Each row is a point on a tangle of strands that fork, close into loops and nearly touch. The rows are in no order.
In the rows, zero is written as 100.
Two points are linked if the straight distance between their rows is under 93. Some points are linked to none.
<36>: 111	105	80	127	91	93	63	108	71	69	108	88	114	117	119	70	135	104	110	100	100	134	104	97	115	68	108	100	86	134	128
<2149>: 70	91	120	121	99	74	114	80	105	113	103	117	103	127	89	119	70	104	98	143	111	101	107	85	106	151	81	79	112	114	91
<1433>: 88	88	133	80	99	69	115	68	106	83	112	99	145	86	113	80	87	120	90	111	131	104	115	129	77	87	117	77	127	105	116
<931>: 127	97	122	54	135	136	99	125	102	109	83	103	96	82	83	95	69	103	126	57	82	118	96	74	70	103	91	105	90	77	93
<892>: 125	86	103	121	128	88	99	119	96	107	99	107	110	107	112	75	115	84	100	104	81	115	77	68	136	127	72	101	84	76	107
<540>: 85	78	76	96	84	77	98	87	81	114	120	88	60	92	75	105	64	118	96	115	104	96	94	132	65	101	113	94	89	139	92
<1288>: 106	89	140	57	104	93	126	108	137	96	120	78	131	111	112	106	98	95	132	77	102	110	123	104	95	86	163	108	131	55	63
<1842>: 105	103	70	106	100	87	53	96	128	78	98	79	121	162	94	115	143	102	142	89	86	104	97	76	127	63	103	112	107	68	101
<145>: 109	116	97	88	133	96	95	116	78	100	119	123	60	107	70	100	103	103	110	88	78	101	102	84	123	107	49	89	115	93	56
<1250>: 127	101	122	85	104	119	140	104	115	116	109	100	119	82	123	116	102	83	97	81	94	105	98	87	94	111	142	111	98	70	95
<1543>: 115	85	74	97	93	103	94	114	125	99	91	60	86	100	129	97	113	109	112	94	120	97	75	122	111	65	136	103	68	80	103
<1308>: 97	113	89	76	113	123	74	112	82	87	95	108	88	113	68	79	164	79	87	87	77	75	111	114	121	96	44	109	117	90	68
<1110>: 86	90	101	85	102	92	130	55	89	124	142	111	65	77	76	133	60	114	63	112	96	57	123	105	78	118	74	93	127	125	69
<333>: 89	72	103	126	101	113	135	71	82	126	115	128	81	68	107	94	60	105	60	90	113	119	94	104	76	158	87	90	98	140	91
<1657>: 91	80	118	87	111	95	106	87	102	102	92	82	126	86	122	68	105	126	95	90	120	114	106	123	79	86	105	78	107	110	95
<656>: 134	84	125	96	122	124	145	99	94	90	101	132	121	55	126	70	67	101	90	60	115	123	113	96	92	104	87	88	106	82	134
<239>: 90	102	92	101	86	70	96	95	134	113	95	89	93	98	83	120	88	88	99	147	104	57	79	126	108	117	144	120	83	81	103
<1065>: 116	110	133	88	104	121	86	107	154	75	84	89	151	102	120	83	73	96	99	90	131	63	93	85	92	94	147	113	78	69	123
<1824>: 100	104	106	68	107	87	133	114	115	120	106	82	95	85	106	112	79	89	96	132	89	81	93	87	95	123	94	115	87	73	96
<1389>: 107	69	97	94	93	115	105	93	98	96	94	96	112	97	129	58	72	98	66	95	127	59	106	102	78	106	79	85	56	118	146
<2157>: 94	116	105	93	84	68	78	111	121	103	92	66	99	96	83	123	113	110	136	121	60	133	86	100	85	68	163	133	102	98	100
<1982>: 99	87	68	99	98	62	84	89	78	72	123	127	103	107	81	99	105	83	71	111	132	85	77	142	108	110	89	81	102	113	159
<1170>: 108	92	93	129	93	127	78	114	73	85	83	85	80	99	108	53	113	96	97	118	89	85	116	101	113	88	72	102	60	130	91
<1212>: 73	93	119	105	94	87	117	96	109	123	122	80	59	71	97	83	69	128	89	125	89	104	115	118	89	105	147	100	100	132	49
<1352>: 93	108	69	120	101	138	73	114	77	80	63	101	101	101	96	104	146	84	99	92	109	122	86	124	113	108	61	115	94	114	105
<510>: 106	94	98	61	95	78	104	92	111	102	108	78	103	126	110	104	105	110	106	105	98	59	117	98	93	65	93	84	89	90	103
<1761>: 114	114	120	95	116	115	106	143	115	79	96	109	104	86	89	113	35	97	130	93	131	114	84	96	96	112	136	106	87	78	119
<32>: 104	107	81	124	95	131	76	122	91	77	84	86	112	114	121	61	131	88	92	104	115	73	115	102	136	83	71	101	75	99	105
<992>: 79	120	105	63	109	124	68	113	138	84	71	114	128	137	80	101	103	104	114	91	117	63	115	87	85	108	107	97	93	92	117
<1594>: 90	115	113	67	107	93	141	99	104	102	128	131	96	106	84	134	46	101	95	113	116	65	137	88	90	119	88	86	121	92	108
<2143>: 75	127	80	107	91	84	59	114	123	93	84	104	72	122	61	138	102	111	133	122	100	82	113	130	119	68	146	114	106	110	86
<169>: 105	96	93	127	98	127	107	97	69	114	75	91	68	77	117	102	107	108	103	85	91	132	92	102	108	93	50	98	100	112	62
<1855>: 93	111	93	60	97	115	74	113	128	91	87	86	108	158	103	94	116	107	118	92	108	51	128	79	105	72	86	90	83	85	98
<817>: 102	110	148	80	106	124	106	123	143	80	90	86	150	86	108	84	76	96	113	89	115	92	110	93	82	97	165	120	101	69	103
<1230>: 99	87	115	83	105	85	116	51	78	116	138	112	69	80	77	124	75	124	84	90	83	94	114	107	66	97	97	82	123	137	64
<650>: 119	116	62	143	100	99	74	122	103	100	113	105	83	125	109	96	146	92	123	91	80	138	83	75	155	89	128	115	90	87	93
<591>: 108	121	58	129	108	85	58	117	106	68	116	101	123	143	100	101	146	86	121	96	100	115	95	82	156	80	106	113	113	77	115
<891>: 78	102	132	69	86	92	120	84	100	114	103	77	96	69	87	126	86	116	103	98	74	125	112	118	46	88	141	112	124	123	70
<312>: 87	104	133	63	113	83	123	77	107	109	108	116	112	81	83	129	101	110	103	80	92	128	108	122	72	106	126	98	150	99	69
<1664>: 77	103	90	93	111	119	82	112	127	113	79	90	132	131	105	70	150	102	113	77	104	94	108	96	116	103	82	99	123	69	73
<814>: 86	102	109	96	112	85	99	81	115	102	95	136	126	93	74	109	104	91	81	113	114	83	85	117	93	140	118	93	118	92	122
<1515>: 103	98	124	87	106	98	69	111	121	63	79	77	134	111	115	58	68	119	109	99	139	81	91	105	85	79	86	89	79	102	122
<1574>: 124	95	93	137	107	126	64	102	110	84	70	87	125	91	116	73	112	88	92	107	120	63	85	109	135	86	95	107	74	74	107
<248>: 101	88	84	138	79	119	97	102	69	96	103	89	34	98	102	72	112	91	88	133	73	94	108	93	122	108	49	104	60	138	72
<840>: 81	111	85	85	79	58	138	99	121	126	116	92	52	109	110	135	124	95	103	134	52	102	104	78	129	95	61	115	115	78	71
<954>: 120	106	93	142	117	88	86	115	97	111	111	121	92	108	107	81	128	94	107	94	80	139	78	75	146	119	115	102	98	92	83
<581>: 111	100	122	77	121	82	144	82	81	119	142	97	84	65	115	102	99	115	85	73	68	135	103	84	92	97	78	101	134	104	50
<533>: 101	93	132	108	103	115	133	74	77	96	109	123	122	72	104	82	61	104	76	108	103	96	125	76	71	119	67	81	111	114	124
<450>: 96	111	68	92	90	92	137	114	70	112	139	106	65	81	98	110	73	89	67	123	90	76	109	89	91	121	63	109	89	125	116
<1691>: 65	108	111	91	99	94	104	78	99	102	106	139	111	102	85	93	108	121	84	88	100	120	118	111	61	118	124	80	123	146	112
<1523>: 117	102	96	108	80	101	124	101	83	122	104	81	71	51	107	116	90	96	96	105	74	126	75	108	77	98	131	126	82	114	96
<1056>: 103	90	101	137	100	97	99	85	56	99	99	108	96	83	100	95	110	83	68	123	97	94	94	100	121	112	50	85	107	113	108
<541>: 128	71	129	67	105	110	131	101	106	99	94	70	129	66	133	88	63	97	99	83	111	108	93	105	61	94	113	109	76	88	123
<732>: 92	94	106	70	98	108	82	120	150	103	79	55	86	106	95	107	100	119	121	97	106	76	89	118	86	70	156	108	78	76	89
<1445>: 89	90	107	94	98	134	120	84	72	99	92	127	112	81	103	88	83	87	59	100	102	77	117	79	67	129	36	88	101	120	145
<1567>: 126	112	79	126	103	112	76	112	108	60	102	89	156	122	140	83	110	100	112	65	121	117	94	70	116	62	98	109	92	84	144
<1126>: 114	105	85	110	110	107	61	110	93	57	103	106	139	119	112	57	134	106	108	69	113	121	104	95	109	68	101	92	97	111	135
<160>: 95	76	93	82	108	120	125	88	95	129	107	88	50	94	105	115	65	111	90	115	104	83	102	88	94	128	54	89	87	107	67
<999>: 103	127	109	90	132	112	93	120	87	92	104	129	90	84	68	82	85	110	108	93	101	85	117	99	110	104	76	85	122	86	70
<306>: 95	82	107	113	92	117	73	82	132	90	62	48	122	116	115	127	106	121	134	89	128	123	81	113	92	67	138	100	98	79	83
<471>: 111	93	95	117	97	69	97	98	64	101	123	88	77	94	109	73	156	81	73	118	45	115	91	81	129	95	55	107	99	113	92
<1843>: 91	125	117	101	105	84	97	87	119	82	110	133	153	101	102	77	120	102	81	106	120	61	127	104	119	84	117	83	133	76	126
<1537>: 122	93	106	129	110	94	59	78	102	70	87	101	133	92	102	83	102	97	90	112	138	66	77	124	125	85	101	86	93	80	117
<1644>: 105	122	94	119	94	110	78	95	98	94	95	122	111	142	84	132	131	92	112	97	77	96	111	59	106	103	107	97	96	110	115
<1677>: 83	124	82	96	89	77	149	114	94	124	133	99	61	91	115	124	93	93	78	137	71	94	113	74	115	118	65	113	105	111	87
<503>: 110	111	95	88	123	115	75	138	100	53	88	126	94	97	73	74	51	102	117	88	141	87	87	112	94	104	82	89	78	101	144
<1992>: 109	89	114	98	96	118	111	79	76	121	90	95	107	83	113	97	114	107	86	78	67	119	103	78	56	101	85	98	87	130	101
<1655>: 130	93	83	84	117	115	92	98	83	107	102	103	98	110	100	103	146	98	101	53	87	100	94	99	104	73	76	87	109	81	94
<1933>: 139	75	107	88	131	93	93	88	70	101	116	124	87	90	80	88	117	85	77	78	60	98	80	79	90	115	65	89	83	106	118
<937>: 100	95	74	108	120	107	92	132	90	95	112	113	106	141	114	57	151	90	106	62	97	130	105	85	138	109	57	89	109	95	92
<1565>: 89	95	92	77	75	82	135	98	132	120	99	66	82	126	128	133	108	113	133	109	98	114	114	105	110	69	98	97	115	71	68
<743>: 101	100	100	144	103	85	91	81	105	109	101	107	141	112	117	109	152	81	81	110	95	104	91	78	152	105	103	96	136	66	104
<1261>: 79	92	98	109	97	43	98	79	85	105	115	116	90	127	78	137	98	94	95	137	91	102	96	101	114	117	72	87	120	120	110
<1356>: 104	113	90	97	88	62	111	88	104	120	114	101	70	97	91	136	133	84	94	127	61	77	97	102	137	79	90	110	123	72	79
<850>: 130	93	118	92	124	91	64	99	89	57	100	115	128	97	81	49	97	95	97	100	95	76	93	93	93	90	74	91	78	98	143
<668>: 93	93	94	94	85	128	105	90	85	82	85	115	118	84	101	74	62	98	73	95	134	69	109	110	60	112	63	92	84	119	155
<1360>: 75	122	82	101	100	123	85	104	84	84	75	113	128	104	95	96	147	102	95	85	117	109	116	120	103	91	59	92	136	105	104
<2121>: 78	77	67	93	68	51	91	66	83	112	121	102	64	127	72	130	94	108	94	122	99	76	112	140	83	82	101	92	102	142	106
<1599>: 81	94	89	102	103	121	92	94	94	103	88	120	90	67	75	90	81	109	80	89	131	93	88	152	68	118	119	93	99	124	111
<926>: 129	92	109	79	135	99	115	122	92	101	111	112	88	96	93	98	63	110	127	74	99	137	87	79	88	112	88	88	90	91	101
<2155>: 100	95	90	95	119	84	94	116	88	102	120	105	67	140	93	79	131	108	117	86	71	129	104	78	127	104	60	85	101	107	61
<167>: 94	93	114	97	92	99	143	91	103	129	130	89	61	87	122	100	84	119	92	102	82	117	116	88	85	106	129	97	92	127	57
<2166>: 97	122	110	99	91	53	79	92	118	102	110	87	140	111	98	111	125	105	129	116	71	123	115	89	113	63	152	123	131	87	99
<1464>: 103	78	98	92	111	132	102	114	102	119	75	75	59	82	106	86	68	110	108	107	101	99	95	97	91	110	78	102	60	103	76
<2175>: 125	93	115	79	101	102	125	103	116	106	104	89	137	101	134	97	102	93	94	87	98	95	96	74	86	96	116	103	80	76	132
<957>: 69	101	107	67	135	94	113	127	125	107	96	117	98	93	90	82	89	112	96	104	116	116	91	112	88	148	100	93	104	101	90
<1738>: 89	108	90	99	85	54	104	91	146	102	101	93	123	154	117	158	110	96	129	123	100	100	106	92	127	80	133	118	108	82	119
<1286>: 127	113	84	89	97	123	101	100	91	116	98	96	99	122	100	129	136	92	123	55	69	102	101	64	102	75	77	103	115	65	88
<2126>: 111	131	98	113	114	111	82	132	117	56	91	123	129	102	96	98	63	102	122	92	139	101	89	92	112	99	113	101	94	84	141
<73>: 105	75	103	109	88	72	123	56	77	114	129	128	103	87	90	133	78	93	75	96	115	118	79	119	74	127	125	83	117	115	125
<1397>: 94	105	104	78	98	88	119	117	106	110	88	69	90	98	100	124	75	105	129	127	86	123	87	82	84	110	80	115	91	88	92
<1890>: 116	94	88	107	114	125	59	131	92	83	56	68	98	81	88	87	103	104	132	83	92	125	73	114	95	75	88	124	80	93	101
<410>: 95	56	93	110	90	112	87	83	93	118	99	98	70	129	90	79	87	87	73	127	95	59	95	81	92	146	73	90	48	126	106
<820>: 116	88	121	121	115	109	134	98	100	113	97	109	141	85	135	86	115	80	78	86	111	107	98	79	130	114	70	90	128	54	105
<304>: 85	117	130	79	106	123	146	99	102	103	99	130	105	82	89	138	53	96	101	98	126	110	120	98	82	142	89	95	137	88	85
<517>: 97	68	90	124	85	88	133	67	72	125	121	127	93	91	97	129	78	81	54	98	110	102	76	98	82	147	85	85	105	118	132
<1354>: 111	59	77	120	88	114	94	80	86	121	79	85	72	101	109	116	103	104	103	86	101	126	63	118	78	109	99	94	63	126	107
<347>: 110	118	124	111	97	135	135	124	96	106	97	91	94	78	117	116	66	99	127	88	116	119	120	94	116	92	116	104	119	71	54
<1692>: 103	90	122	143	98	59	85	65	105	105	110	112	131	124	101	117	119	89	90	133	95	99	94	78	133	111	125	82	115	92	114
<1251>: 105	114	103	94	109	100	72	113	90	45	105	118	136	102	96	39	117	103	95	92	111	95	111	105	94	79	86	91	96	115	148
<987>: 110	89	96	126	106	124	98	93	96	109	92	124	101	69	103	82	92	98	77	87	121	95	86	125	90	121	142	93	80	118	117
<967>: 131	96	130	103	110	118	147	89	103	96	119	139	124	63	116	118	92	74	87	73	116	122	94	102	100	127	146	101	121	72	114
<1070>: 79	88	119	124	81	89	129	87	107	121	100	91	95	101	103	121	53	98	101	152	106	108	95	86	94	153	100	104	93	109	81
<634>: 107	98	125	120	98	109	117	121	90	90	102	90	87	63	92	123	30	97	122	105	133	135	84	126	89	108	151	109	103	98	91
<948>: 96	80	69	112	60	84	74	71	79	95	110	91	54	131	71	117	113	89	95	134	90	61	103	124	103	86	89	94	77	128	103
<558>: 91	130	88	100	109	112	98	113	99	87	79	111	133	94	96	120	114	98	109	89	123	110	95	112	108	98	81	103	132	78	116
<882>: 72	97	82	85	66	60	100	84	112	111	101	82	54	114	80	134	86	117	126	139	86	83	118	132	91	61	105	104	103	119	83
<713>: 93	102	119	80	91	68	136	91	126	124	120	91	106	82	97	116	86	83	85	145	81	67	104	103	92	124	140	121	97	86	94
<390>: 116	109	103	100	97	160	106	145	115	114	71	72	96	101	125	94	81	104	134	68	98	108	113	65	102	78	112	118	77	71	87
<1814>: 109	114	97	123	120	100	63	105	87	91	100	115	108	81	93	61	125	108	103	90	111	110	102	124	131	78	122	91	122	92	83
<436>: 107	104	128	127	89	82	127	74	69	96	124	123	125	95	110	110	81	98	86	112	101	119	115	71	96	105	92	75	121	112	128
<707>: 82	121	105	101	115	110	125	108	95	93	88	133	113	86	95	124	83	106	109	88	142	139	95	119	103	127	82	87	142	86	96
<980>: 66	110	94	94	96	126	89	138	117	94	66	67	108	84	106	110	102	121	108	79	123	127	89	133	74	83	138	112	102	107	110
<41>: 70	139	109	98	96	122	120	115	118	121	92	113	117	102	102	108	116	107	111	76	104	105	136	101	114	97	112	106	152	78	49
<1446>: 103	111	91	127	75	89	113	104	80	94	104	89	104	127	119	115	89	93	103	132	103	87	111	65	116	93	70	90	81	108	125
<1142>: 82	101	94	74	119	123	97	91	78	103	94	119	84	104	86	98	144	94	67	81	86	89	109	103	96	118	31	90	118	116	78
<2111>: 105	86	88	110	102	82	84	105	121	106	100	106	89	113	81	105	69	90	104	127	123	75	63	113	103	137	132	103	61	93	115
<1209>: 97	126	72	107	94	85	96	107	68	105	122	119	66	83	97	104	121	103	88	94	90	130	96	119	109	93	117	102	109	137	99
<63>: 79	114	75	116	83	86	90	99	73	104	122	142	72	91	53	102	84	86	71	113	88	93	85	112	78	150	108	117	96	148	114
<1800>: 89	121	110	106	93	35	105	84	104	124	119	121	109	106	97	131	137	84	89	131	55	100	120	86	143	82	106	120	154	86	92
<1517>: 101	110	77	83	92	114	101	97	92	119	100	111	53	99	80	124	126	90	82	93	73	75	93	108	91	109	94	105	85	113	85
<1911>: 99	106	94	90	99	97	91	132	145	98	84	57	111	133	115	97	95	107	147	99	112	103	88	84	127	79	105	112	96	45	79
<2041>: 75	112	93	96	88	72	112	64	83	124	117	116	62	77	69	142	97	95	64	122	70	70	101	111	92	116	72	113	128	125	74
<2153>: 84	111	92	83	104	96	79	141	131	98	96	85	65	148	85	90	99	122	144	105	89	98	116	83	115	86	116	92	81	95	73
<15>: 104	97	61	106	88	68	86	105	97	96	107	83	73	97	108	107	114	102	105	122	119	105	72	141	125	78	126	100	85	101	113
<609>: 98	126	121	79	107	92	128	102	115	76	117	144	125	107	87	111	62	105	109	98	130	88	123	93	95	105	108	80	130	80	136
<211>: 93	115	112	86	93	153	140	132	113	129	89	83	73	98	124	110	80	108	120	75	102	114	127	76	101	97	106	107	107	77	46
<1894>: 70	120	91	88	87	96	103	98	124	98	97	131	127	110	88	112	95	100	83	105	127	71	106	119	77	121	133	98	104	111	142
<377>: 133	86	126	93	102	119	134	97	96	69	90	110	136	51	126	84	53	99	102	66	132	124	97	114	73	87	105	101	102	85	152
<93>: 80	129	84	95	94	71	89	114	122	91	113	122	124	116	98	96	117	96	88	119	104	84	111	108	102	105	148	106	95	118	139
<1037>: 91	133	106	128	93	135	107	121	96	105	91	98	114	89	118	90	97	115	115	83	126	111	133	105	123	74	124	93	131	87	65
<1274>: 100	103	110	98	112	114	150	99	90	125	133	126	69	77	119	102	69	109	75	83	94	120	112	74	88	138	99	96	93	131	78
<331>: 104	89	80	115	127	120	105	140	86	98	100	121	84	106	127	51	111	104	93	71	107	137	106	101	125	118	70	89	77	124	99
<1477>: 93	119	63	89	96	63	75	133	101	58	119	109	94	152	84	109	111	81	110	127	114	85	99	112	132	98	90	107	78	116	141
<1779>: 99	83	120	120	72	110	96	82	111	99	68	46	104	82	113	130	92	111	131	113	111	132	83	123	87	75	144	113	102	90	79
<851>: 134	91	104	93	118	109	118	126	112	118	100	103	120	106	131	85	105	79	97	88	78	102	89	48	114	120	87	109	71	66	126
<1263>: 117	77	106	120	102	66	96	82	58	95	125	95	108	95	117	74	133	87	66	119	81	95	99	88	126	81	67	77	105	109	120
<1974>: 91	94	93	98	112	123	99	100	111	64	82	140	119	89	107	54	101	116	87	65	145	114	97	127	81	108	105	76	101	111	159
<1473>: 100	92	157	81	105	99	101	106	134	86	94	63	146	88	105	84	89	102	126	99	105	99	112	109	90	82	159	113	120	63	67
<122>: 100	77	88	99	76	79	118	69	65	109	122	100	98	70	83	113	58	105	82	99	114	109	86	130	48	105	112	100	107	127	124
<2032>: 86	99	90	102	97	107	121	84	81	122	98	93	44	83	103	123	97	112	90	105	86	114	89	97	103	115	44	98	106	117	49
<320>: 86	124	114	64	111	105	139	93	104	118	119	129	111	93	102	112	116	111	89	59	95	108	134	102	90	95	94	87	158	92	67
<225>: 83	106	71	93	83	44	87	114	84	80	124	103	77	146	77	118	97	91	114	142	89	98	106	109	111	98	81	105	88	136	126
<642>: 75	103	91	76	118	67	113	108	107	114	138	86	52	77	94	76	90	130	89	127	89	88	118	127	107	91	108	97	109	122	50
<48>: 81	95	97	89	117	127	113	88	70	99	94	129	90	69	91	88	108	95	57	86	92	104	103	103	74	141	29	97	112	132	109
<644>: 60	110	95	109	62	46	96	81	122	117	90	91	72	112	92	125	109	110	120	163	74	90	129	124	117	67	109	118	119	111	77
<1614>: 115	105	101	99	95	87	117	94	96	111	102	90	70	77	88	152	85	100	126	105	101	124	76	125	107	90	122	106	116	80	68
<1878>: 108	102	92	129	116	98	107	105	106	102	116	113	154	116	126	76	141	79	87	71	108	105	96	73	148	96	83	89	139	51	121
<1059>: 114	88	118	73	128	86	128	98	89	115	119	97	94	108	103	105	86	115	121	78	81	142	99	67	91	107	62	85	117	91	71
<649>: 95	88	88	104	70	103	67	86	86	68	94	81	88	150	81	98	123	77	89	139	103	43	110	109	116	88	59	96	69	120	116
<1207>: 124	89	96	113	116	130	80	116	74	96	63	81	91	74	100	79	97	108	127	73	100	125	92	114	107	73	57	100	99	90	75
<968>: 116	115	118	100	98	122	66	108	144	62	66	90	154	106	121	75	70	95	95	99	131	63	80	80	86	94	103	116	68	88	148
<30>: 121	68	87	119	94	138	88	107	86	116	60	78	54	71	100	95	73	103	109	90	94	106	79	117	86	98	94	110	50	117	94
<911>: 114	107	74	99	108	114	84	123	77	80	100	119	75	100	76	107	70	93	111	95	122	88	89	115	96	105	88	92	75	113	125
<1879>: 103	121	59	105	97	76	57	107	90	73	102	91	104	87	94	109	126	96	104	117	125	101	83	147	130	63	126	113	111	97	123
<1050>: 117	91	85	99	101	120	54	95	76	68	99	86	104	134	76	79	182	74	100	86	72	91	104	107	125	72	65	110	96	97	94
<87>: 106	106	118	72	120	155	87	148	120	109	63	72	116	88	101	83	80	104	134	53	89	114	104	73	79	84	106	126	96	59	90
<1197>: 75	93	93	83	116	118	96	94	103	87	87	141	106	87	84	67	121	110	73	75	119	110	97	132	65	131	98	82	105	132	134
<1085>: 100	126	97	128	92	74	55	89	95	93	103	94	134	115	89	85	155	88	110	122	64	85	119	85	142	61	100	119	139	76	89
<218>: 79	131	72	84	106	78	77	144	121	60	111	121	113	133	90	85	110	95	102	108	121	92	101	113	111	107	120	106	86	118	147
<1452>: 84	85	87	105	64	97	79	90	104	90	79	67	110	123	109	98	68	105	96	119	138	70	85	118	71	96	94	98	65	124	127
<1124>: 114	85	81	136	123	135	55	102	124	86	66	85	156	101	122	72	141	94	109	61	93	134	77	82	113	95	113	130	88	78	115
<783>: 97	117	108	82	111	139	106	96	101	116	95	147	87	84	68	109	76	91	78	90	103	63	107	89	77	143	100	94	95	102	104
<1373>: 104	102	101	88	77	110	109	110	124	117	101	75	52	90	88	125	78	109	116	111	90	71	105	114	83	73	165	106	73	93	82
<1904>: 129	98	143	136	96	93	124	77	73	111	116	106	124	86	119	107	91	92	98	107	75	132	102	59	100	106	108	96	110	100	100
<824>: 102	120	100	97	87	72	84	99	74	98	115	85	94	100	91	78	152	97	101	119	36	104	117	80	106	69	79	115	109	113	84
<1042>: 101	89	86	106	115	139	72	110	120	106	57	80	134	115	117	79	142	96	116	66	96	118	84	86	106	101	82	115	98	74	95
<491>: 126	85	124	118	103	100	131	62	82	110	123	130	113	64	116	112	99	89	72	81	116	122	92	116	102	111	135	82	125	95	106
<149>: 83	92	113	101	95	77	108	56	88	123	125	129	89	113	88	116	108	110	72	99	77	96	115	92	77	118	109	78	113	145	95
<1462>: 113	70	91	139	99	124	86	82	93	88	83	142	110	91	88	86	66	89	79	85	143	88	74	120	89	139	102	85	77	110	151
<995>: 133	86	92	85	126	111	102	102	72	111	113	117	85	102	105	82	142	92	87	46	56	122	92	75	98	97	60	95	97	103	94
<2006>: 122	103	117	92	93	93	136	73	86	128	124	95	73	79	118	125	119	105	96	63	61	130	97	84	103	76	102	103	129	89	45
<1000>: 89	82	91	129	98	114	82	93	83	107	98	113	42	124	81	88	104	96	90	119	87	100	93	95	112	145	73	92	63	143	70
<447>: 83	94	82	95	71	112	79	98	88	78	72	65	100	127	109	96	101	94	99	126	123	66	102	111	90	88	51	99	71	120	118
<1291>: 115	88	100	84	108	86	105	96	83	100	122	89	103	94	115	66	115	103	80	109	86	71	111	97	98	78	80	85	84	105	111
<675>: 93	100	102	114	100	87	69	87	117	108	86	83	115	127	92	82	151	99	112	115	78	76	106	92	134	84	84	98	120	67	62
<2081>: 96	115	98	122	99	64	94	92	137	89	112	115	146	148	115	136	110	92	109	119	110	103	102	74	133	105	142	105	108	84	132
<1115>: 95	90	87	112	123	130	97	124	108	91	83	126	112	113	125	69	108	116	101	60	140	135	100	111	110	114	96	77	91	112	117
<998>: 130	93	108	120	116	111	118	106	86	103	91	104	124	56	130	70	92	96	87	84	112	115	95	109	117	96	86	101	99	80	111
<769>: 88	126	84	108	95	67	53	88	94	84	100	112	123	99	82	103	149	85	90	133	94	83	107	127	135	79	116	116	126	101	115
<522>: 101	100	124	102	90	66	90	64	108	93	110	98	145	93	115	90	109	108	85	121	124	74	121	125	113	66	137	83	127	91	108
<1341>: 98	134	101	110	86	54	88	90	100	118	118	101	130	110	100	110	144	90	116	106	52	115	124	78	132	61	116	126	158	76	88
<1419>: 116	65	97	110	109	97	94	70	83	106	94	95	101	99	110	107	111	113	97	84	121	119	78	127	95	92	100	71	94	108	100
<767>: 85	120	126	117	91	87	121	119	113	106	112	108	98	103	94	118	51	99	120	135	105	117	110	84	101	133	142	108	97	111	88
<658>: 102	109	105	92	95	99	100	133	120	100	71	53	96	102	105	100	80	104	145	127	94	107	86	81	109	87	84	120	89	56	80
<1361>: 84	94	129	52	84	86	137	110	122	107	113	52	87	97	108	121	74	118	127	109	81	111	131	104	64	68	143	110	106	100	72
<1031>: 80	60	70	105	64	80	100	83	84	112	113	68	75	110	94	83	58	112	85	129	117	73	95	119	61	112	91	98	66	136	107
<95>: 103	105	127	115	88	127	143	123	90	100	102	80	74	58	111	126	43	98	119	109	121	124	108	119	102	103	135	113	109	90	56
<481>: 74	103	70	115	70	72	89	74	56	104	134	125	54	94	47	119	94	82	58	127	74	71	104	122	90	126	71	121	114	152	93
<130>: 74	102	92	90	104	90	88	113	133	91	84	104	107	152	93	134	77	118	129	97	142	115	90	108	94	117	119	85	92	110	115
<2129>: 85	95	128	78	133	96	121	124	140	117	106	106	108	89	105	71	97	105	98	95	106	112	97	109	106	135	143	100	107	79	67
<1661>: 120	82	123	123	88	94	119	72	84	127	102	90	95	96	117	114	115	93	90	109	55	119	86	57	94	109	88	98	87	106	93
<538>: 101	122	93	107	91	108	88	110	90	115	98	86	86	84	103	62	159	98	96	93	45	104	107	90	110	77	93	122	106	101	63
<79>: 114	95	73	121	102	134	69	104	75	82	75	109	77	101	77	111	111	81	97	102	120	76	82	130	119	106	69	99	79	103	105
<474>: 98	108	67	116	104	106	124	116	59	102	138	133	55	77	97	93	75	97	66	100	106	99	106	106	107	126	71	93	92	143	105
<2171>: 87	76	124	81	105	93	92	108	115	85	83	54	117	92	119	72	67	129	108	95	139	104	90	132	74	71	114	83	90	105	101
<1002>: 105	79	124	128	107	105	97	68	98	92	82	128	130	90	84	114	75	85	82	113	132	86	74	103	99	142	85	82	110	82	135
<1981>: 112	63	100	94	98	123	103	95	98	127	92	95	90	96	116	73	67	82	72	117	92	58	98	71	84	137	82	105	40	111	125
<1463>: 103	113	119	88	116	145	83	139	121	76	61	77	140	87	105	85	73	115	134	51	125	120	100	94	80	68	105	113	111	66	111
<1247>: 115	90	89	110	93	101	50	85	91	54	103	85	112	155	88	93	157	78	96	110	96	68	108	100	129	68	78	96	80	106	120
<1806>: 120	86	100	74	101	125	81	96	90	107	76	80	96	103	96	95	119	97	107	86	62	94	92	77	60	92	84	109	62	111	112
<2095>: 78	106	122	81	102	90	126	99	132	123	109	110	101	79	89	111	92	95	82	113	96	92	102	120	81	139	167	114	108	104	79
<1956>: 99	124	89	111	97	89	83	124	131	78	94	71	150	117	130	86	111	102	118	105	114	107	91	85	122	79	112	121	100	73	116
<284>: 97	113	105	82	109	138	85	102	111	110	78	123	105	110	82	102	106	94	92	96	102	54	113	83	91	120	101	93	86	94	104
<2173>: 101	92	87	107	98	108	54	79	141	78	73	60	133	144	108	123	123	119	140	81	112	106	87	89	104	56	122	106	104	69	92
<1811>: 100	90	87	113	63	124	118	96	105	127	95	74	41	68	103	124	81	104	102	102	94	100	83	125	78	89	151	112	73	110	80
<1654>: 104	113	93	87	81	104	119	83	90	130	100	91	80	106	111	130	149	101	104	66	49	124	98	71	88	81	74	109	117	97	72
<411>: 112	111	99	100	92	77	100	117	96	109	103	70	73	59	97	95	107	104	116	115	55	140	71	103	89	80	140	130	91	101	89
<1096>: 88	109	98	83	92	131	117	80	94	137	96	126	63	100	87	139	98	94	71	82	79	84	100	79	71	142	87	102	91	125	80
<147>: 115	100	111	110	96	93	79	101	98	88	96	83	86	113	85	104	57	121	132	116	119	77	101	105	101	75	119	80	79	100	89
<29>: 72	103	85	86	84	69	103	102	136	103	89	85	109	156	113	138	106	113	128	114	112	112	104	99	99	98	118	99	95	109	113
<70>: 105	96	145	81	109	136	109	87	104	122	90	96	99	73	88	93	75	108	96	95	81	81	120	82	62	112	117	101	92	101	67

A tip is a point with one link. Name the tips that can be reached along the links from each point below, in the order of the rows.
<1800> | <1124>, <474>
<1207> | <1288>, <1843>, <1890>
<1567> | <36>, <850>, <957>, <2111>
<1037> | <1933>, <609>, <1361>, <1463>
<1691> | <999>, <63>, <767>
<992> | <1056>, <1517>, <538>

How many points has the smallest loop of links through each point below? Write none if it is on no loop.
<1452> | 7
<30> | none
<1523> | 13
<1059> | none
<1308> | none
<2095> | none
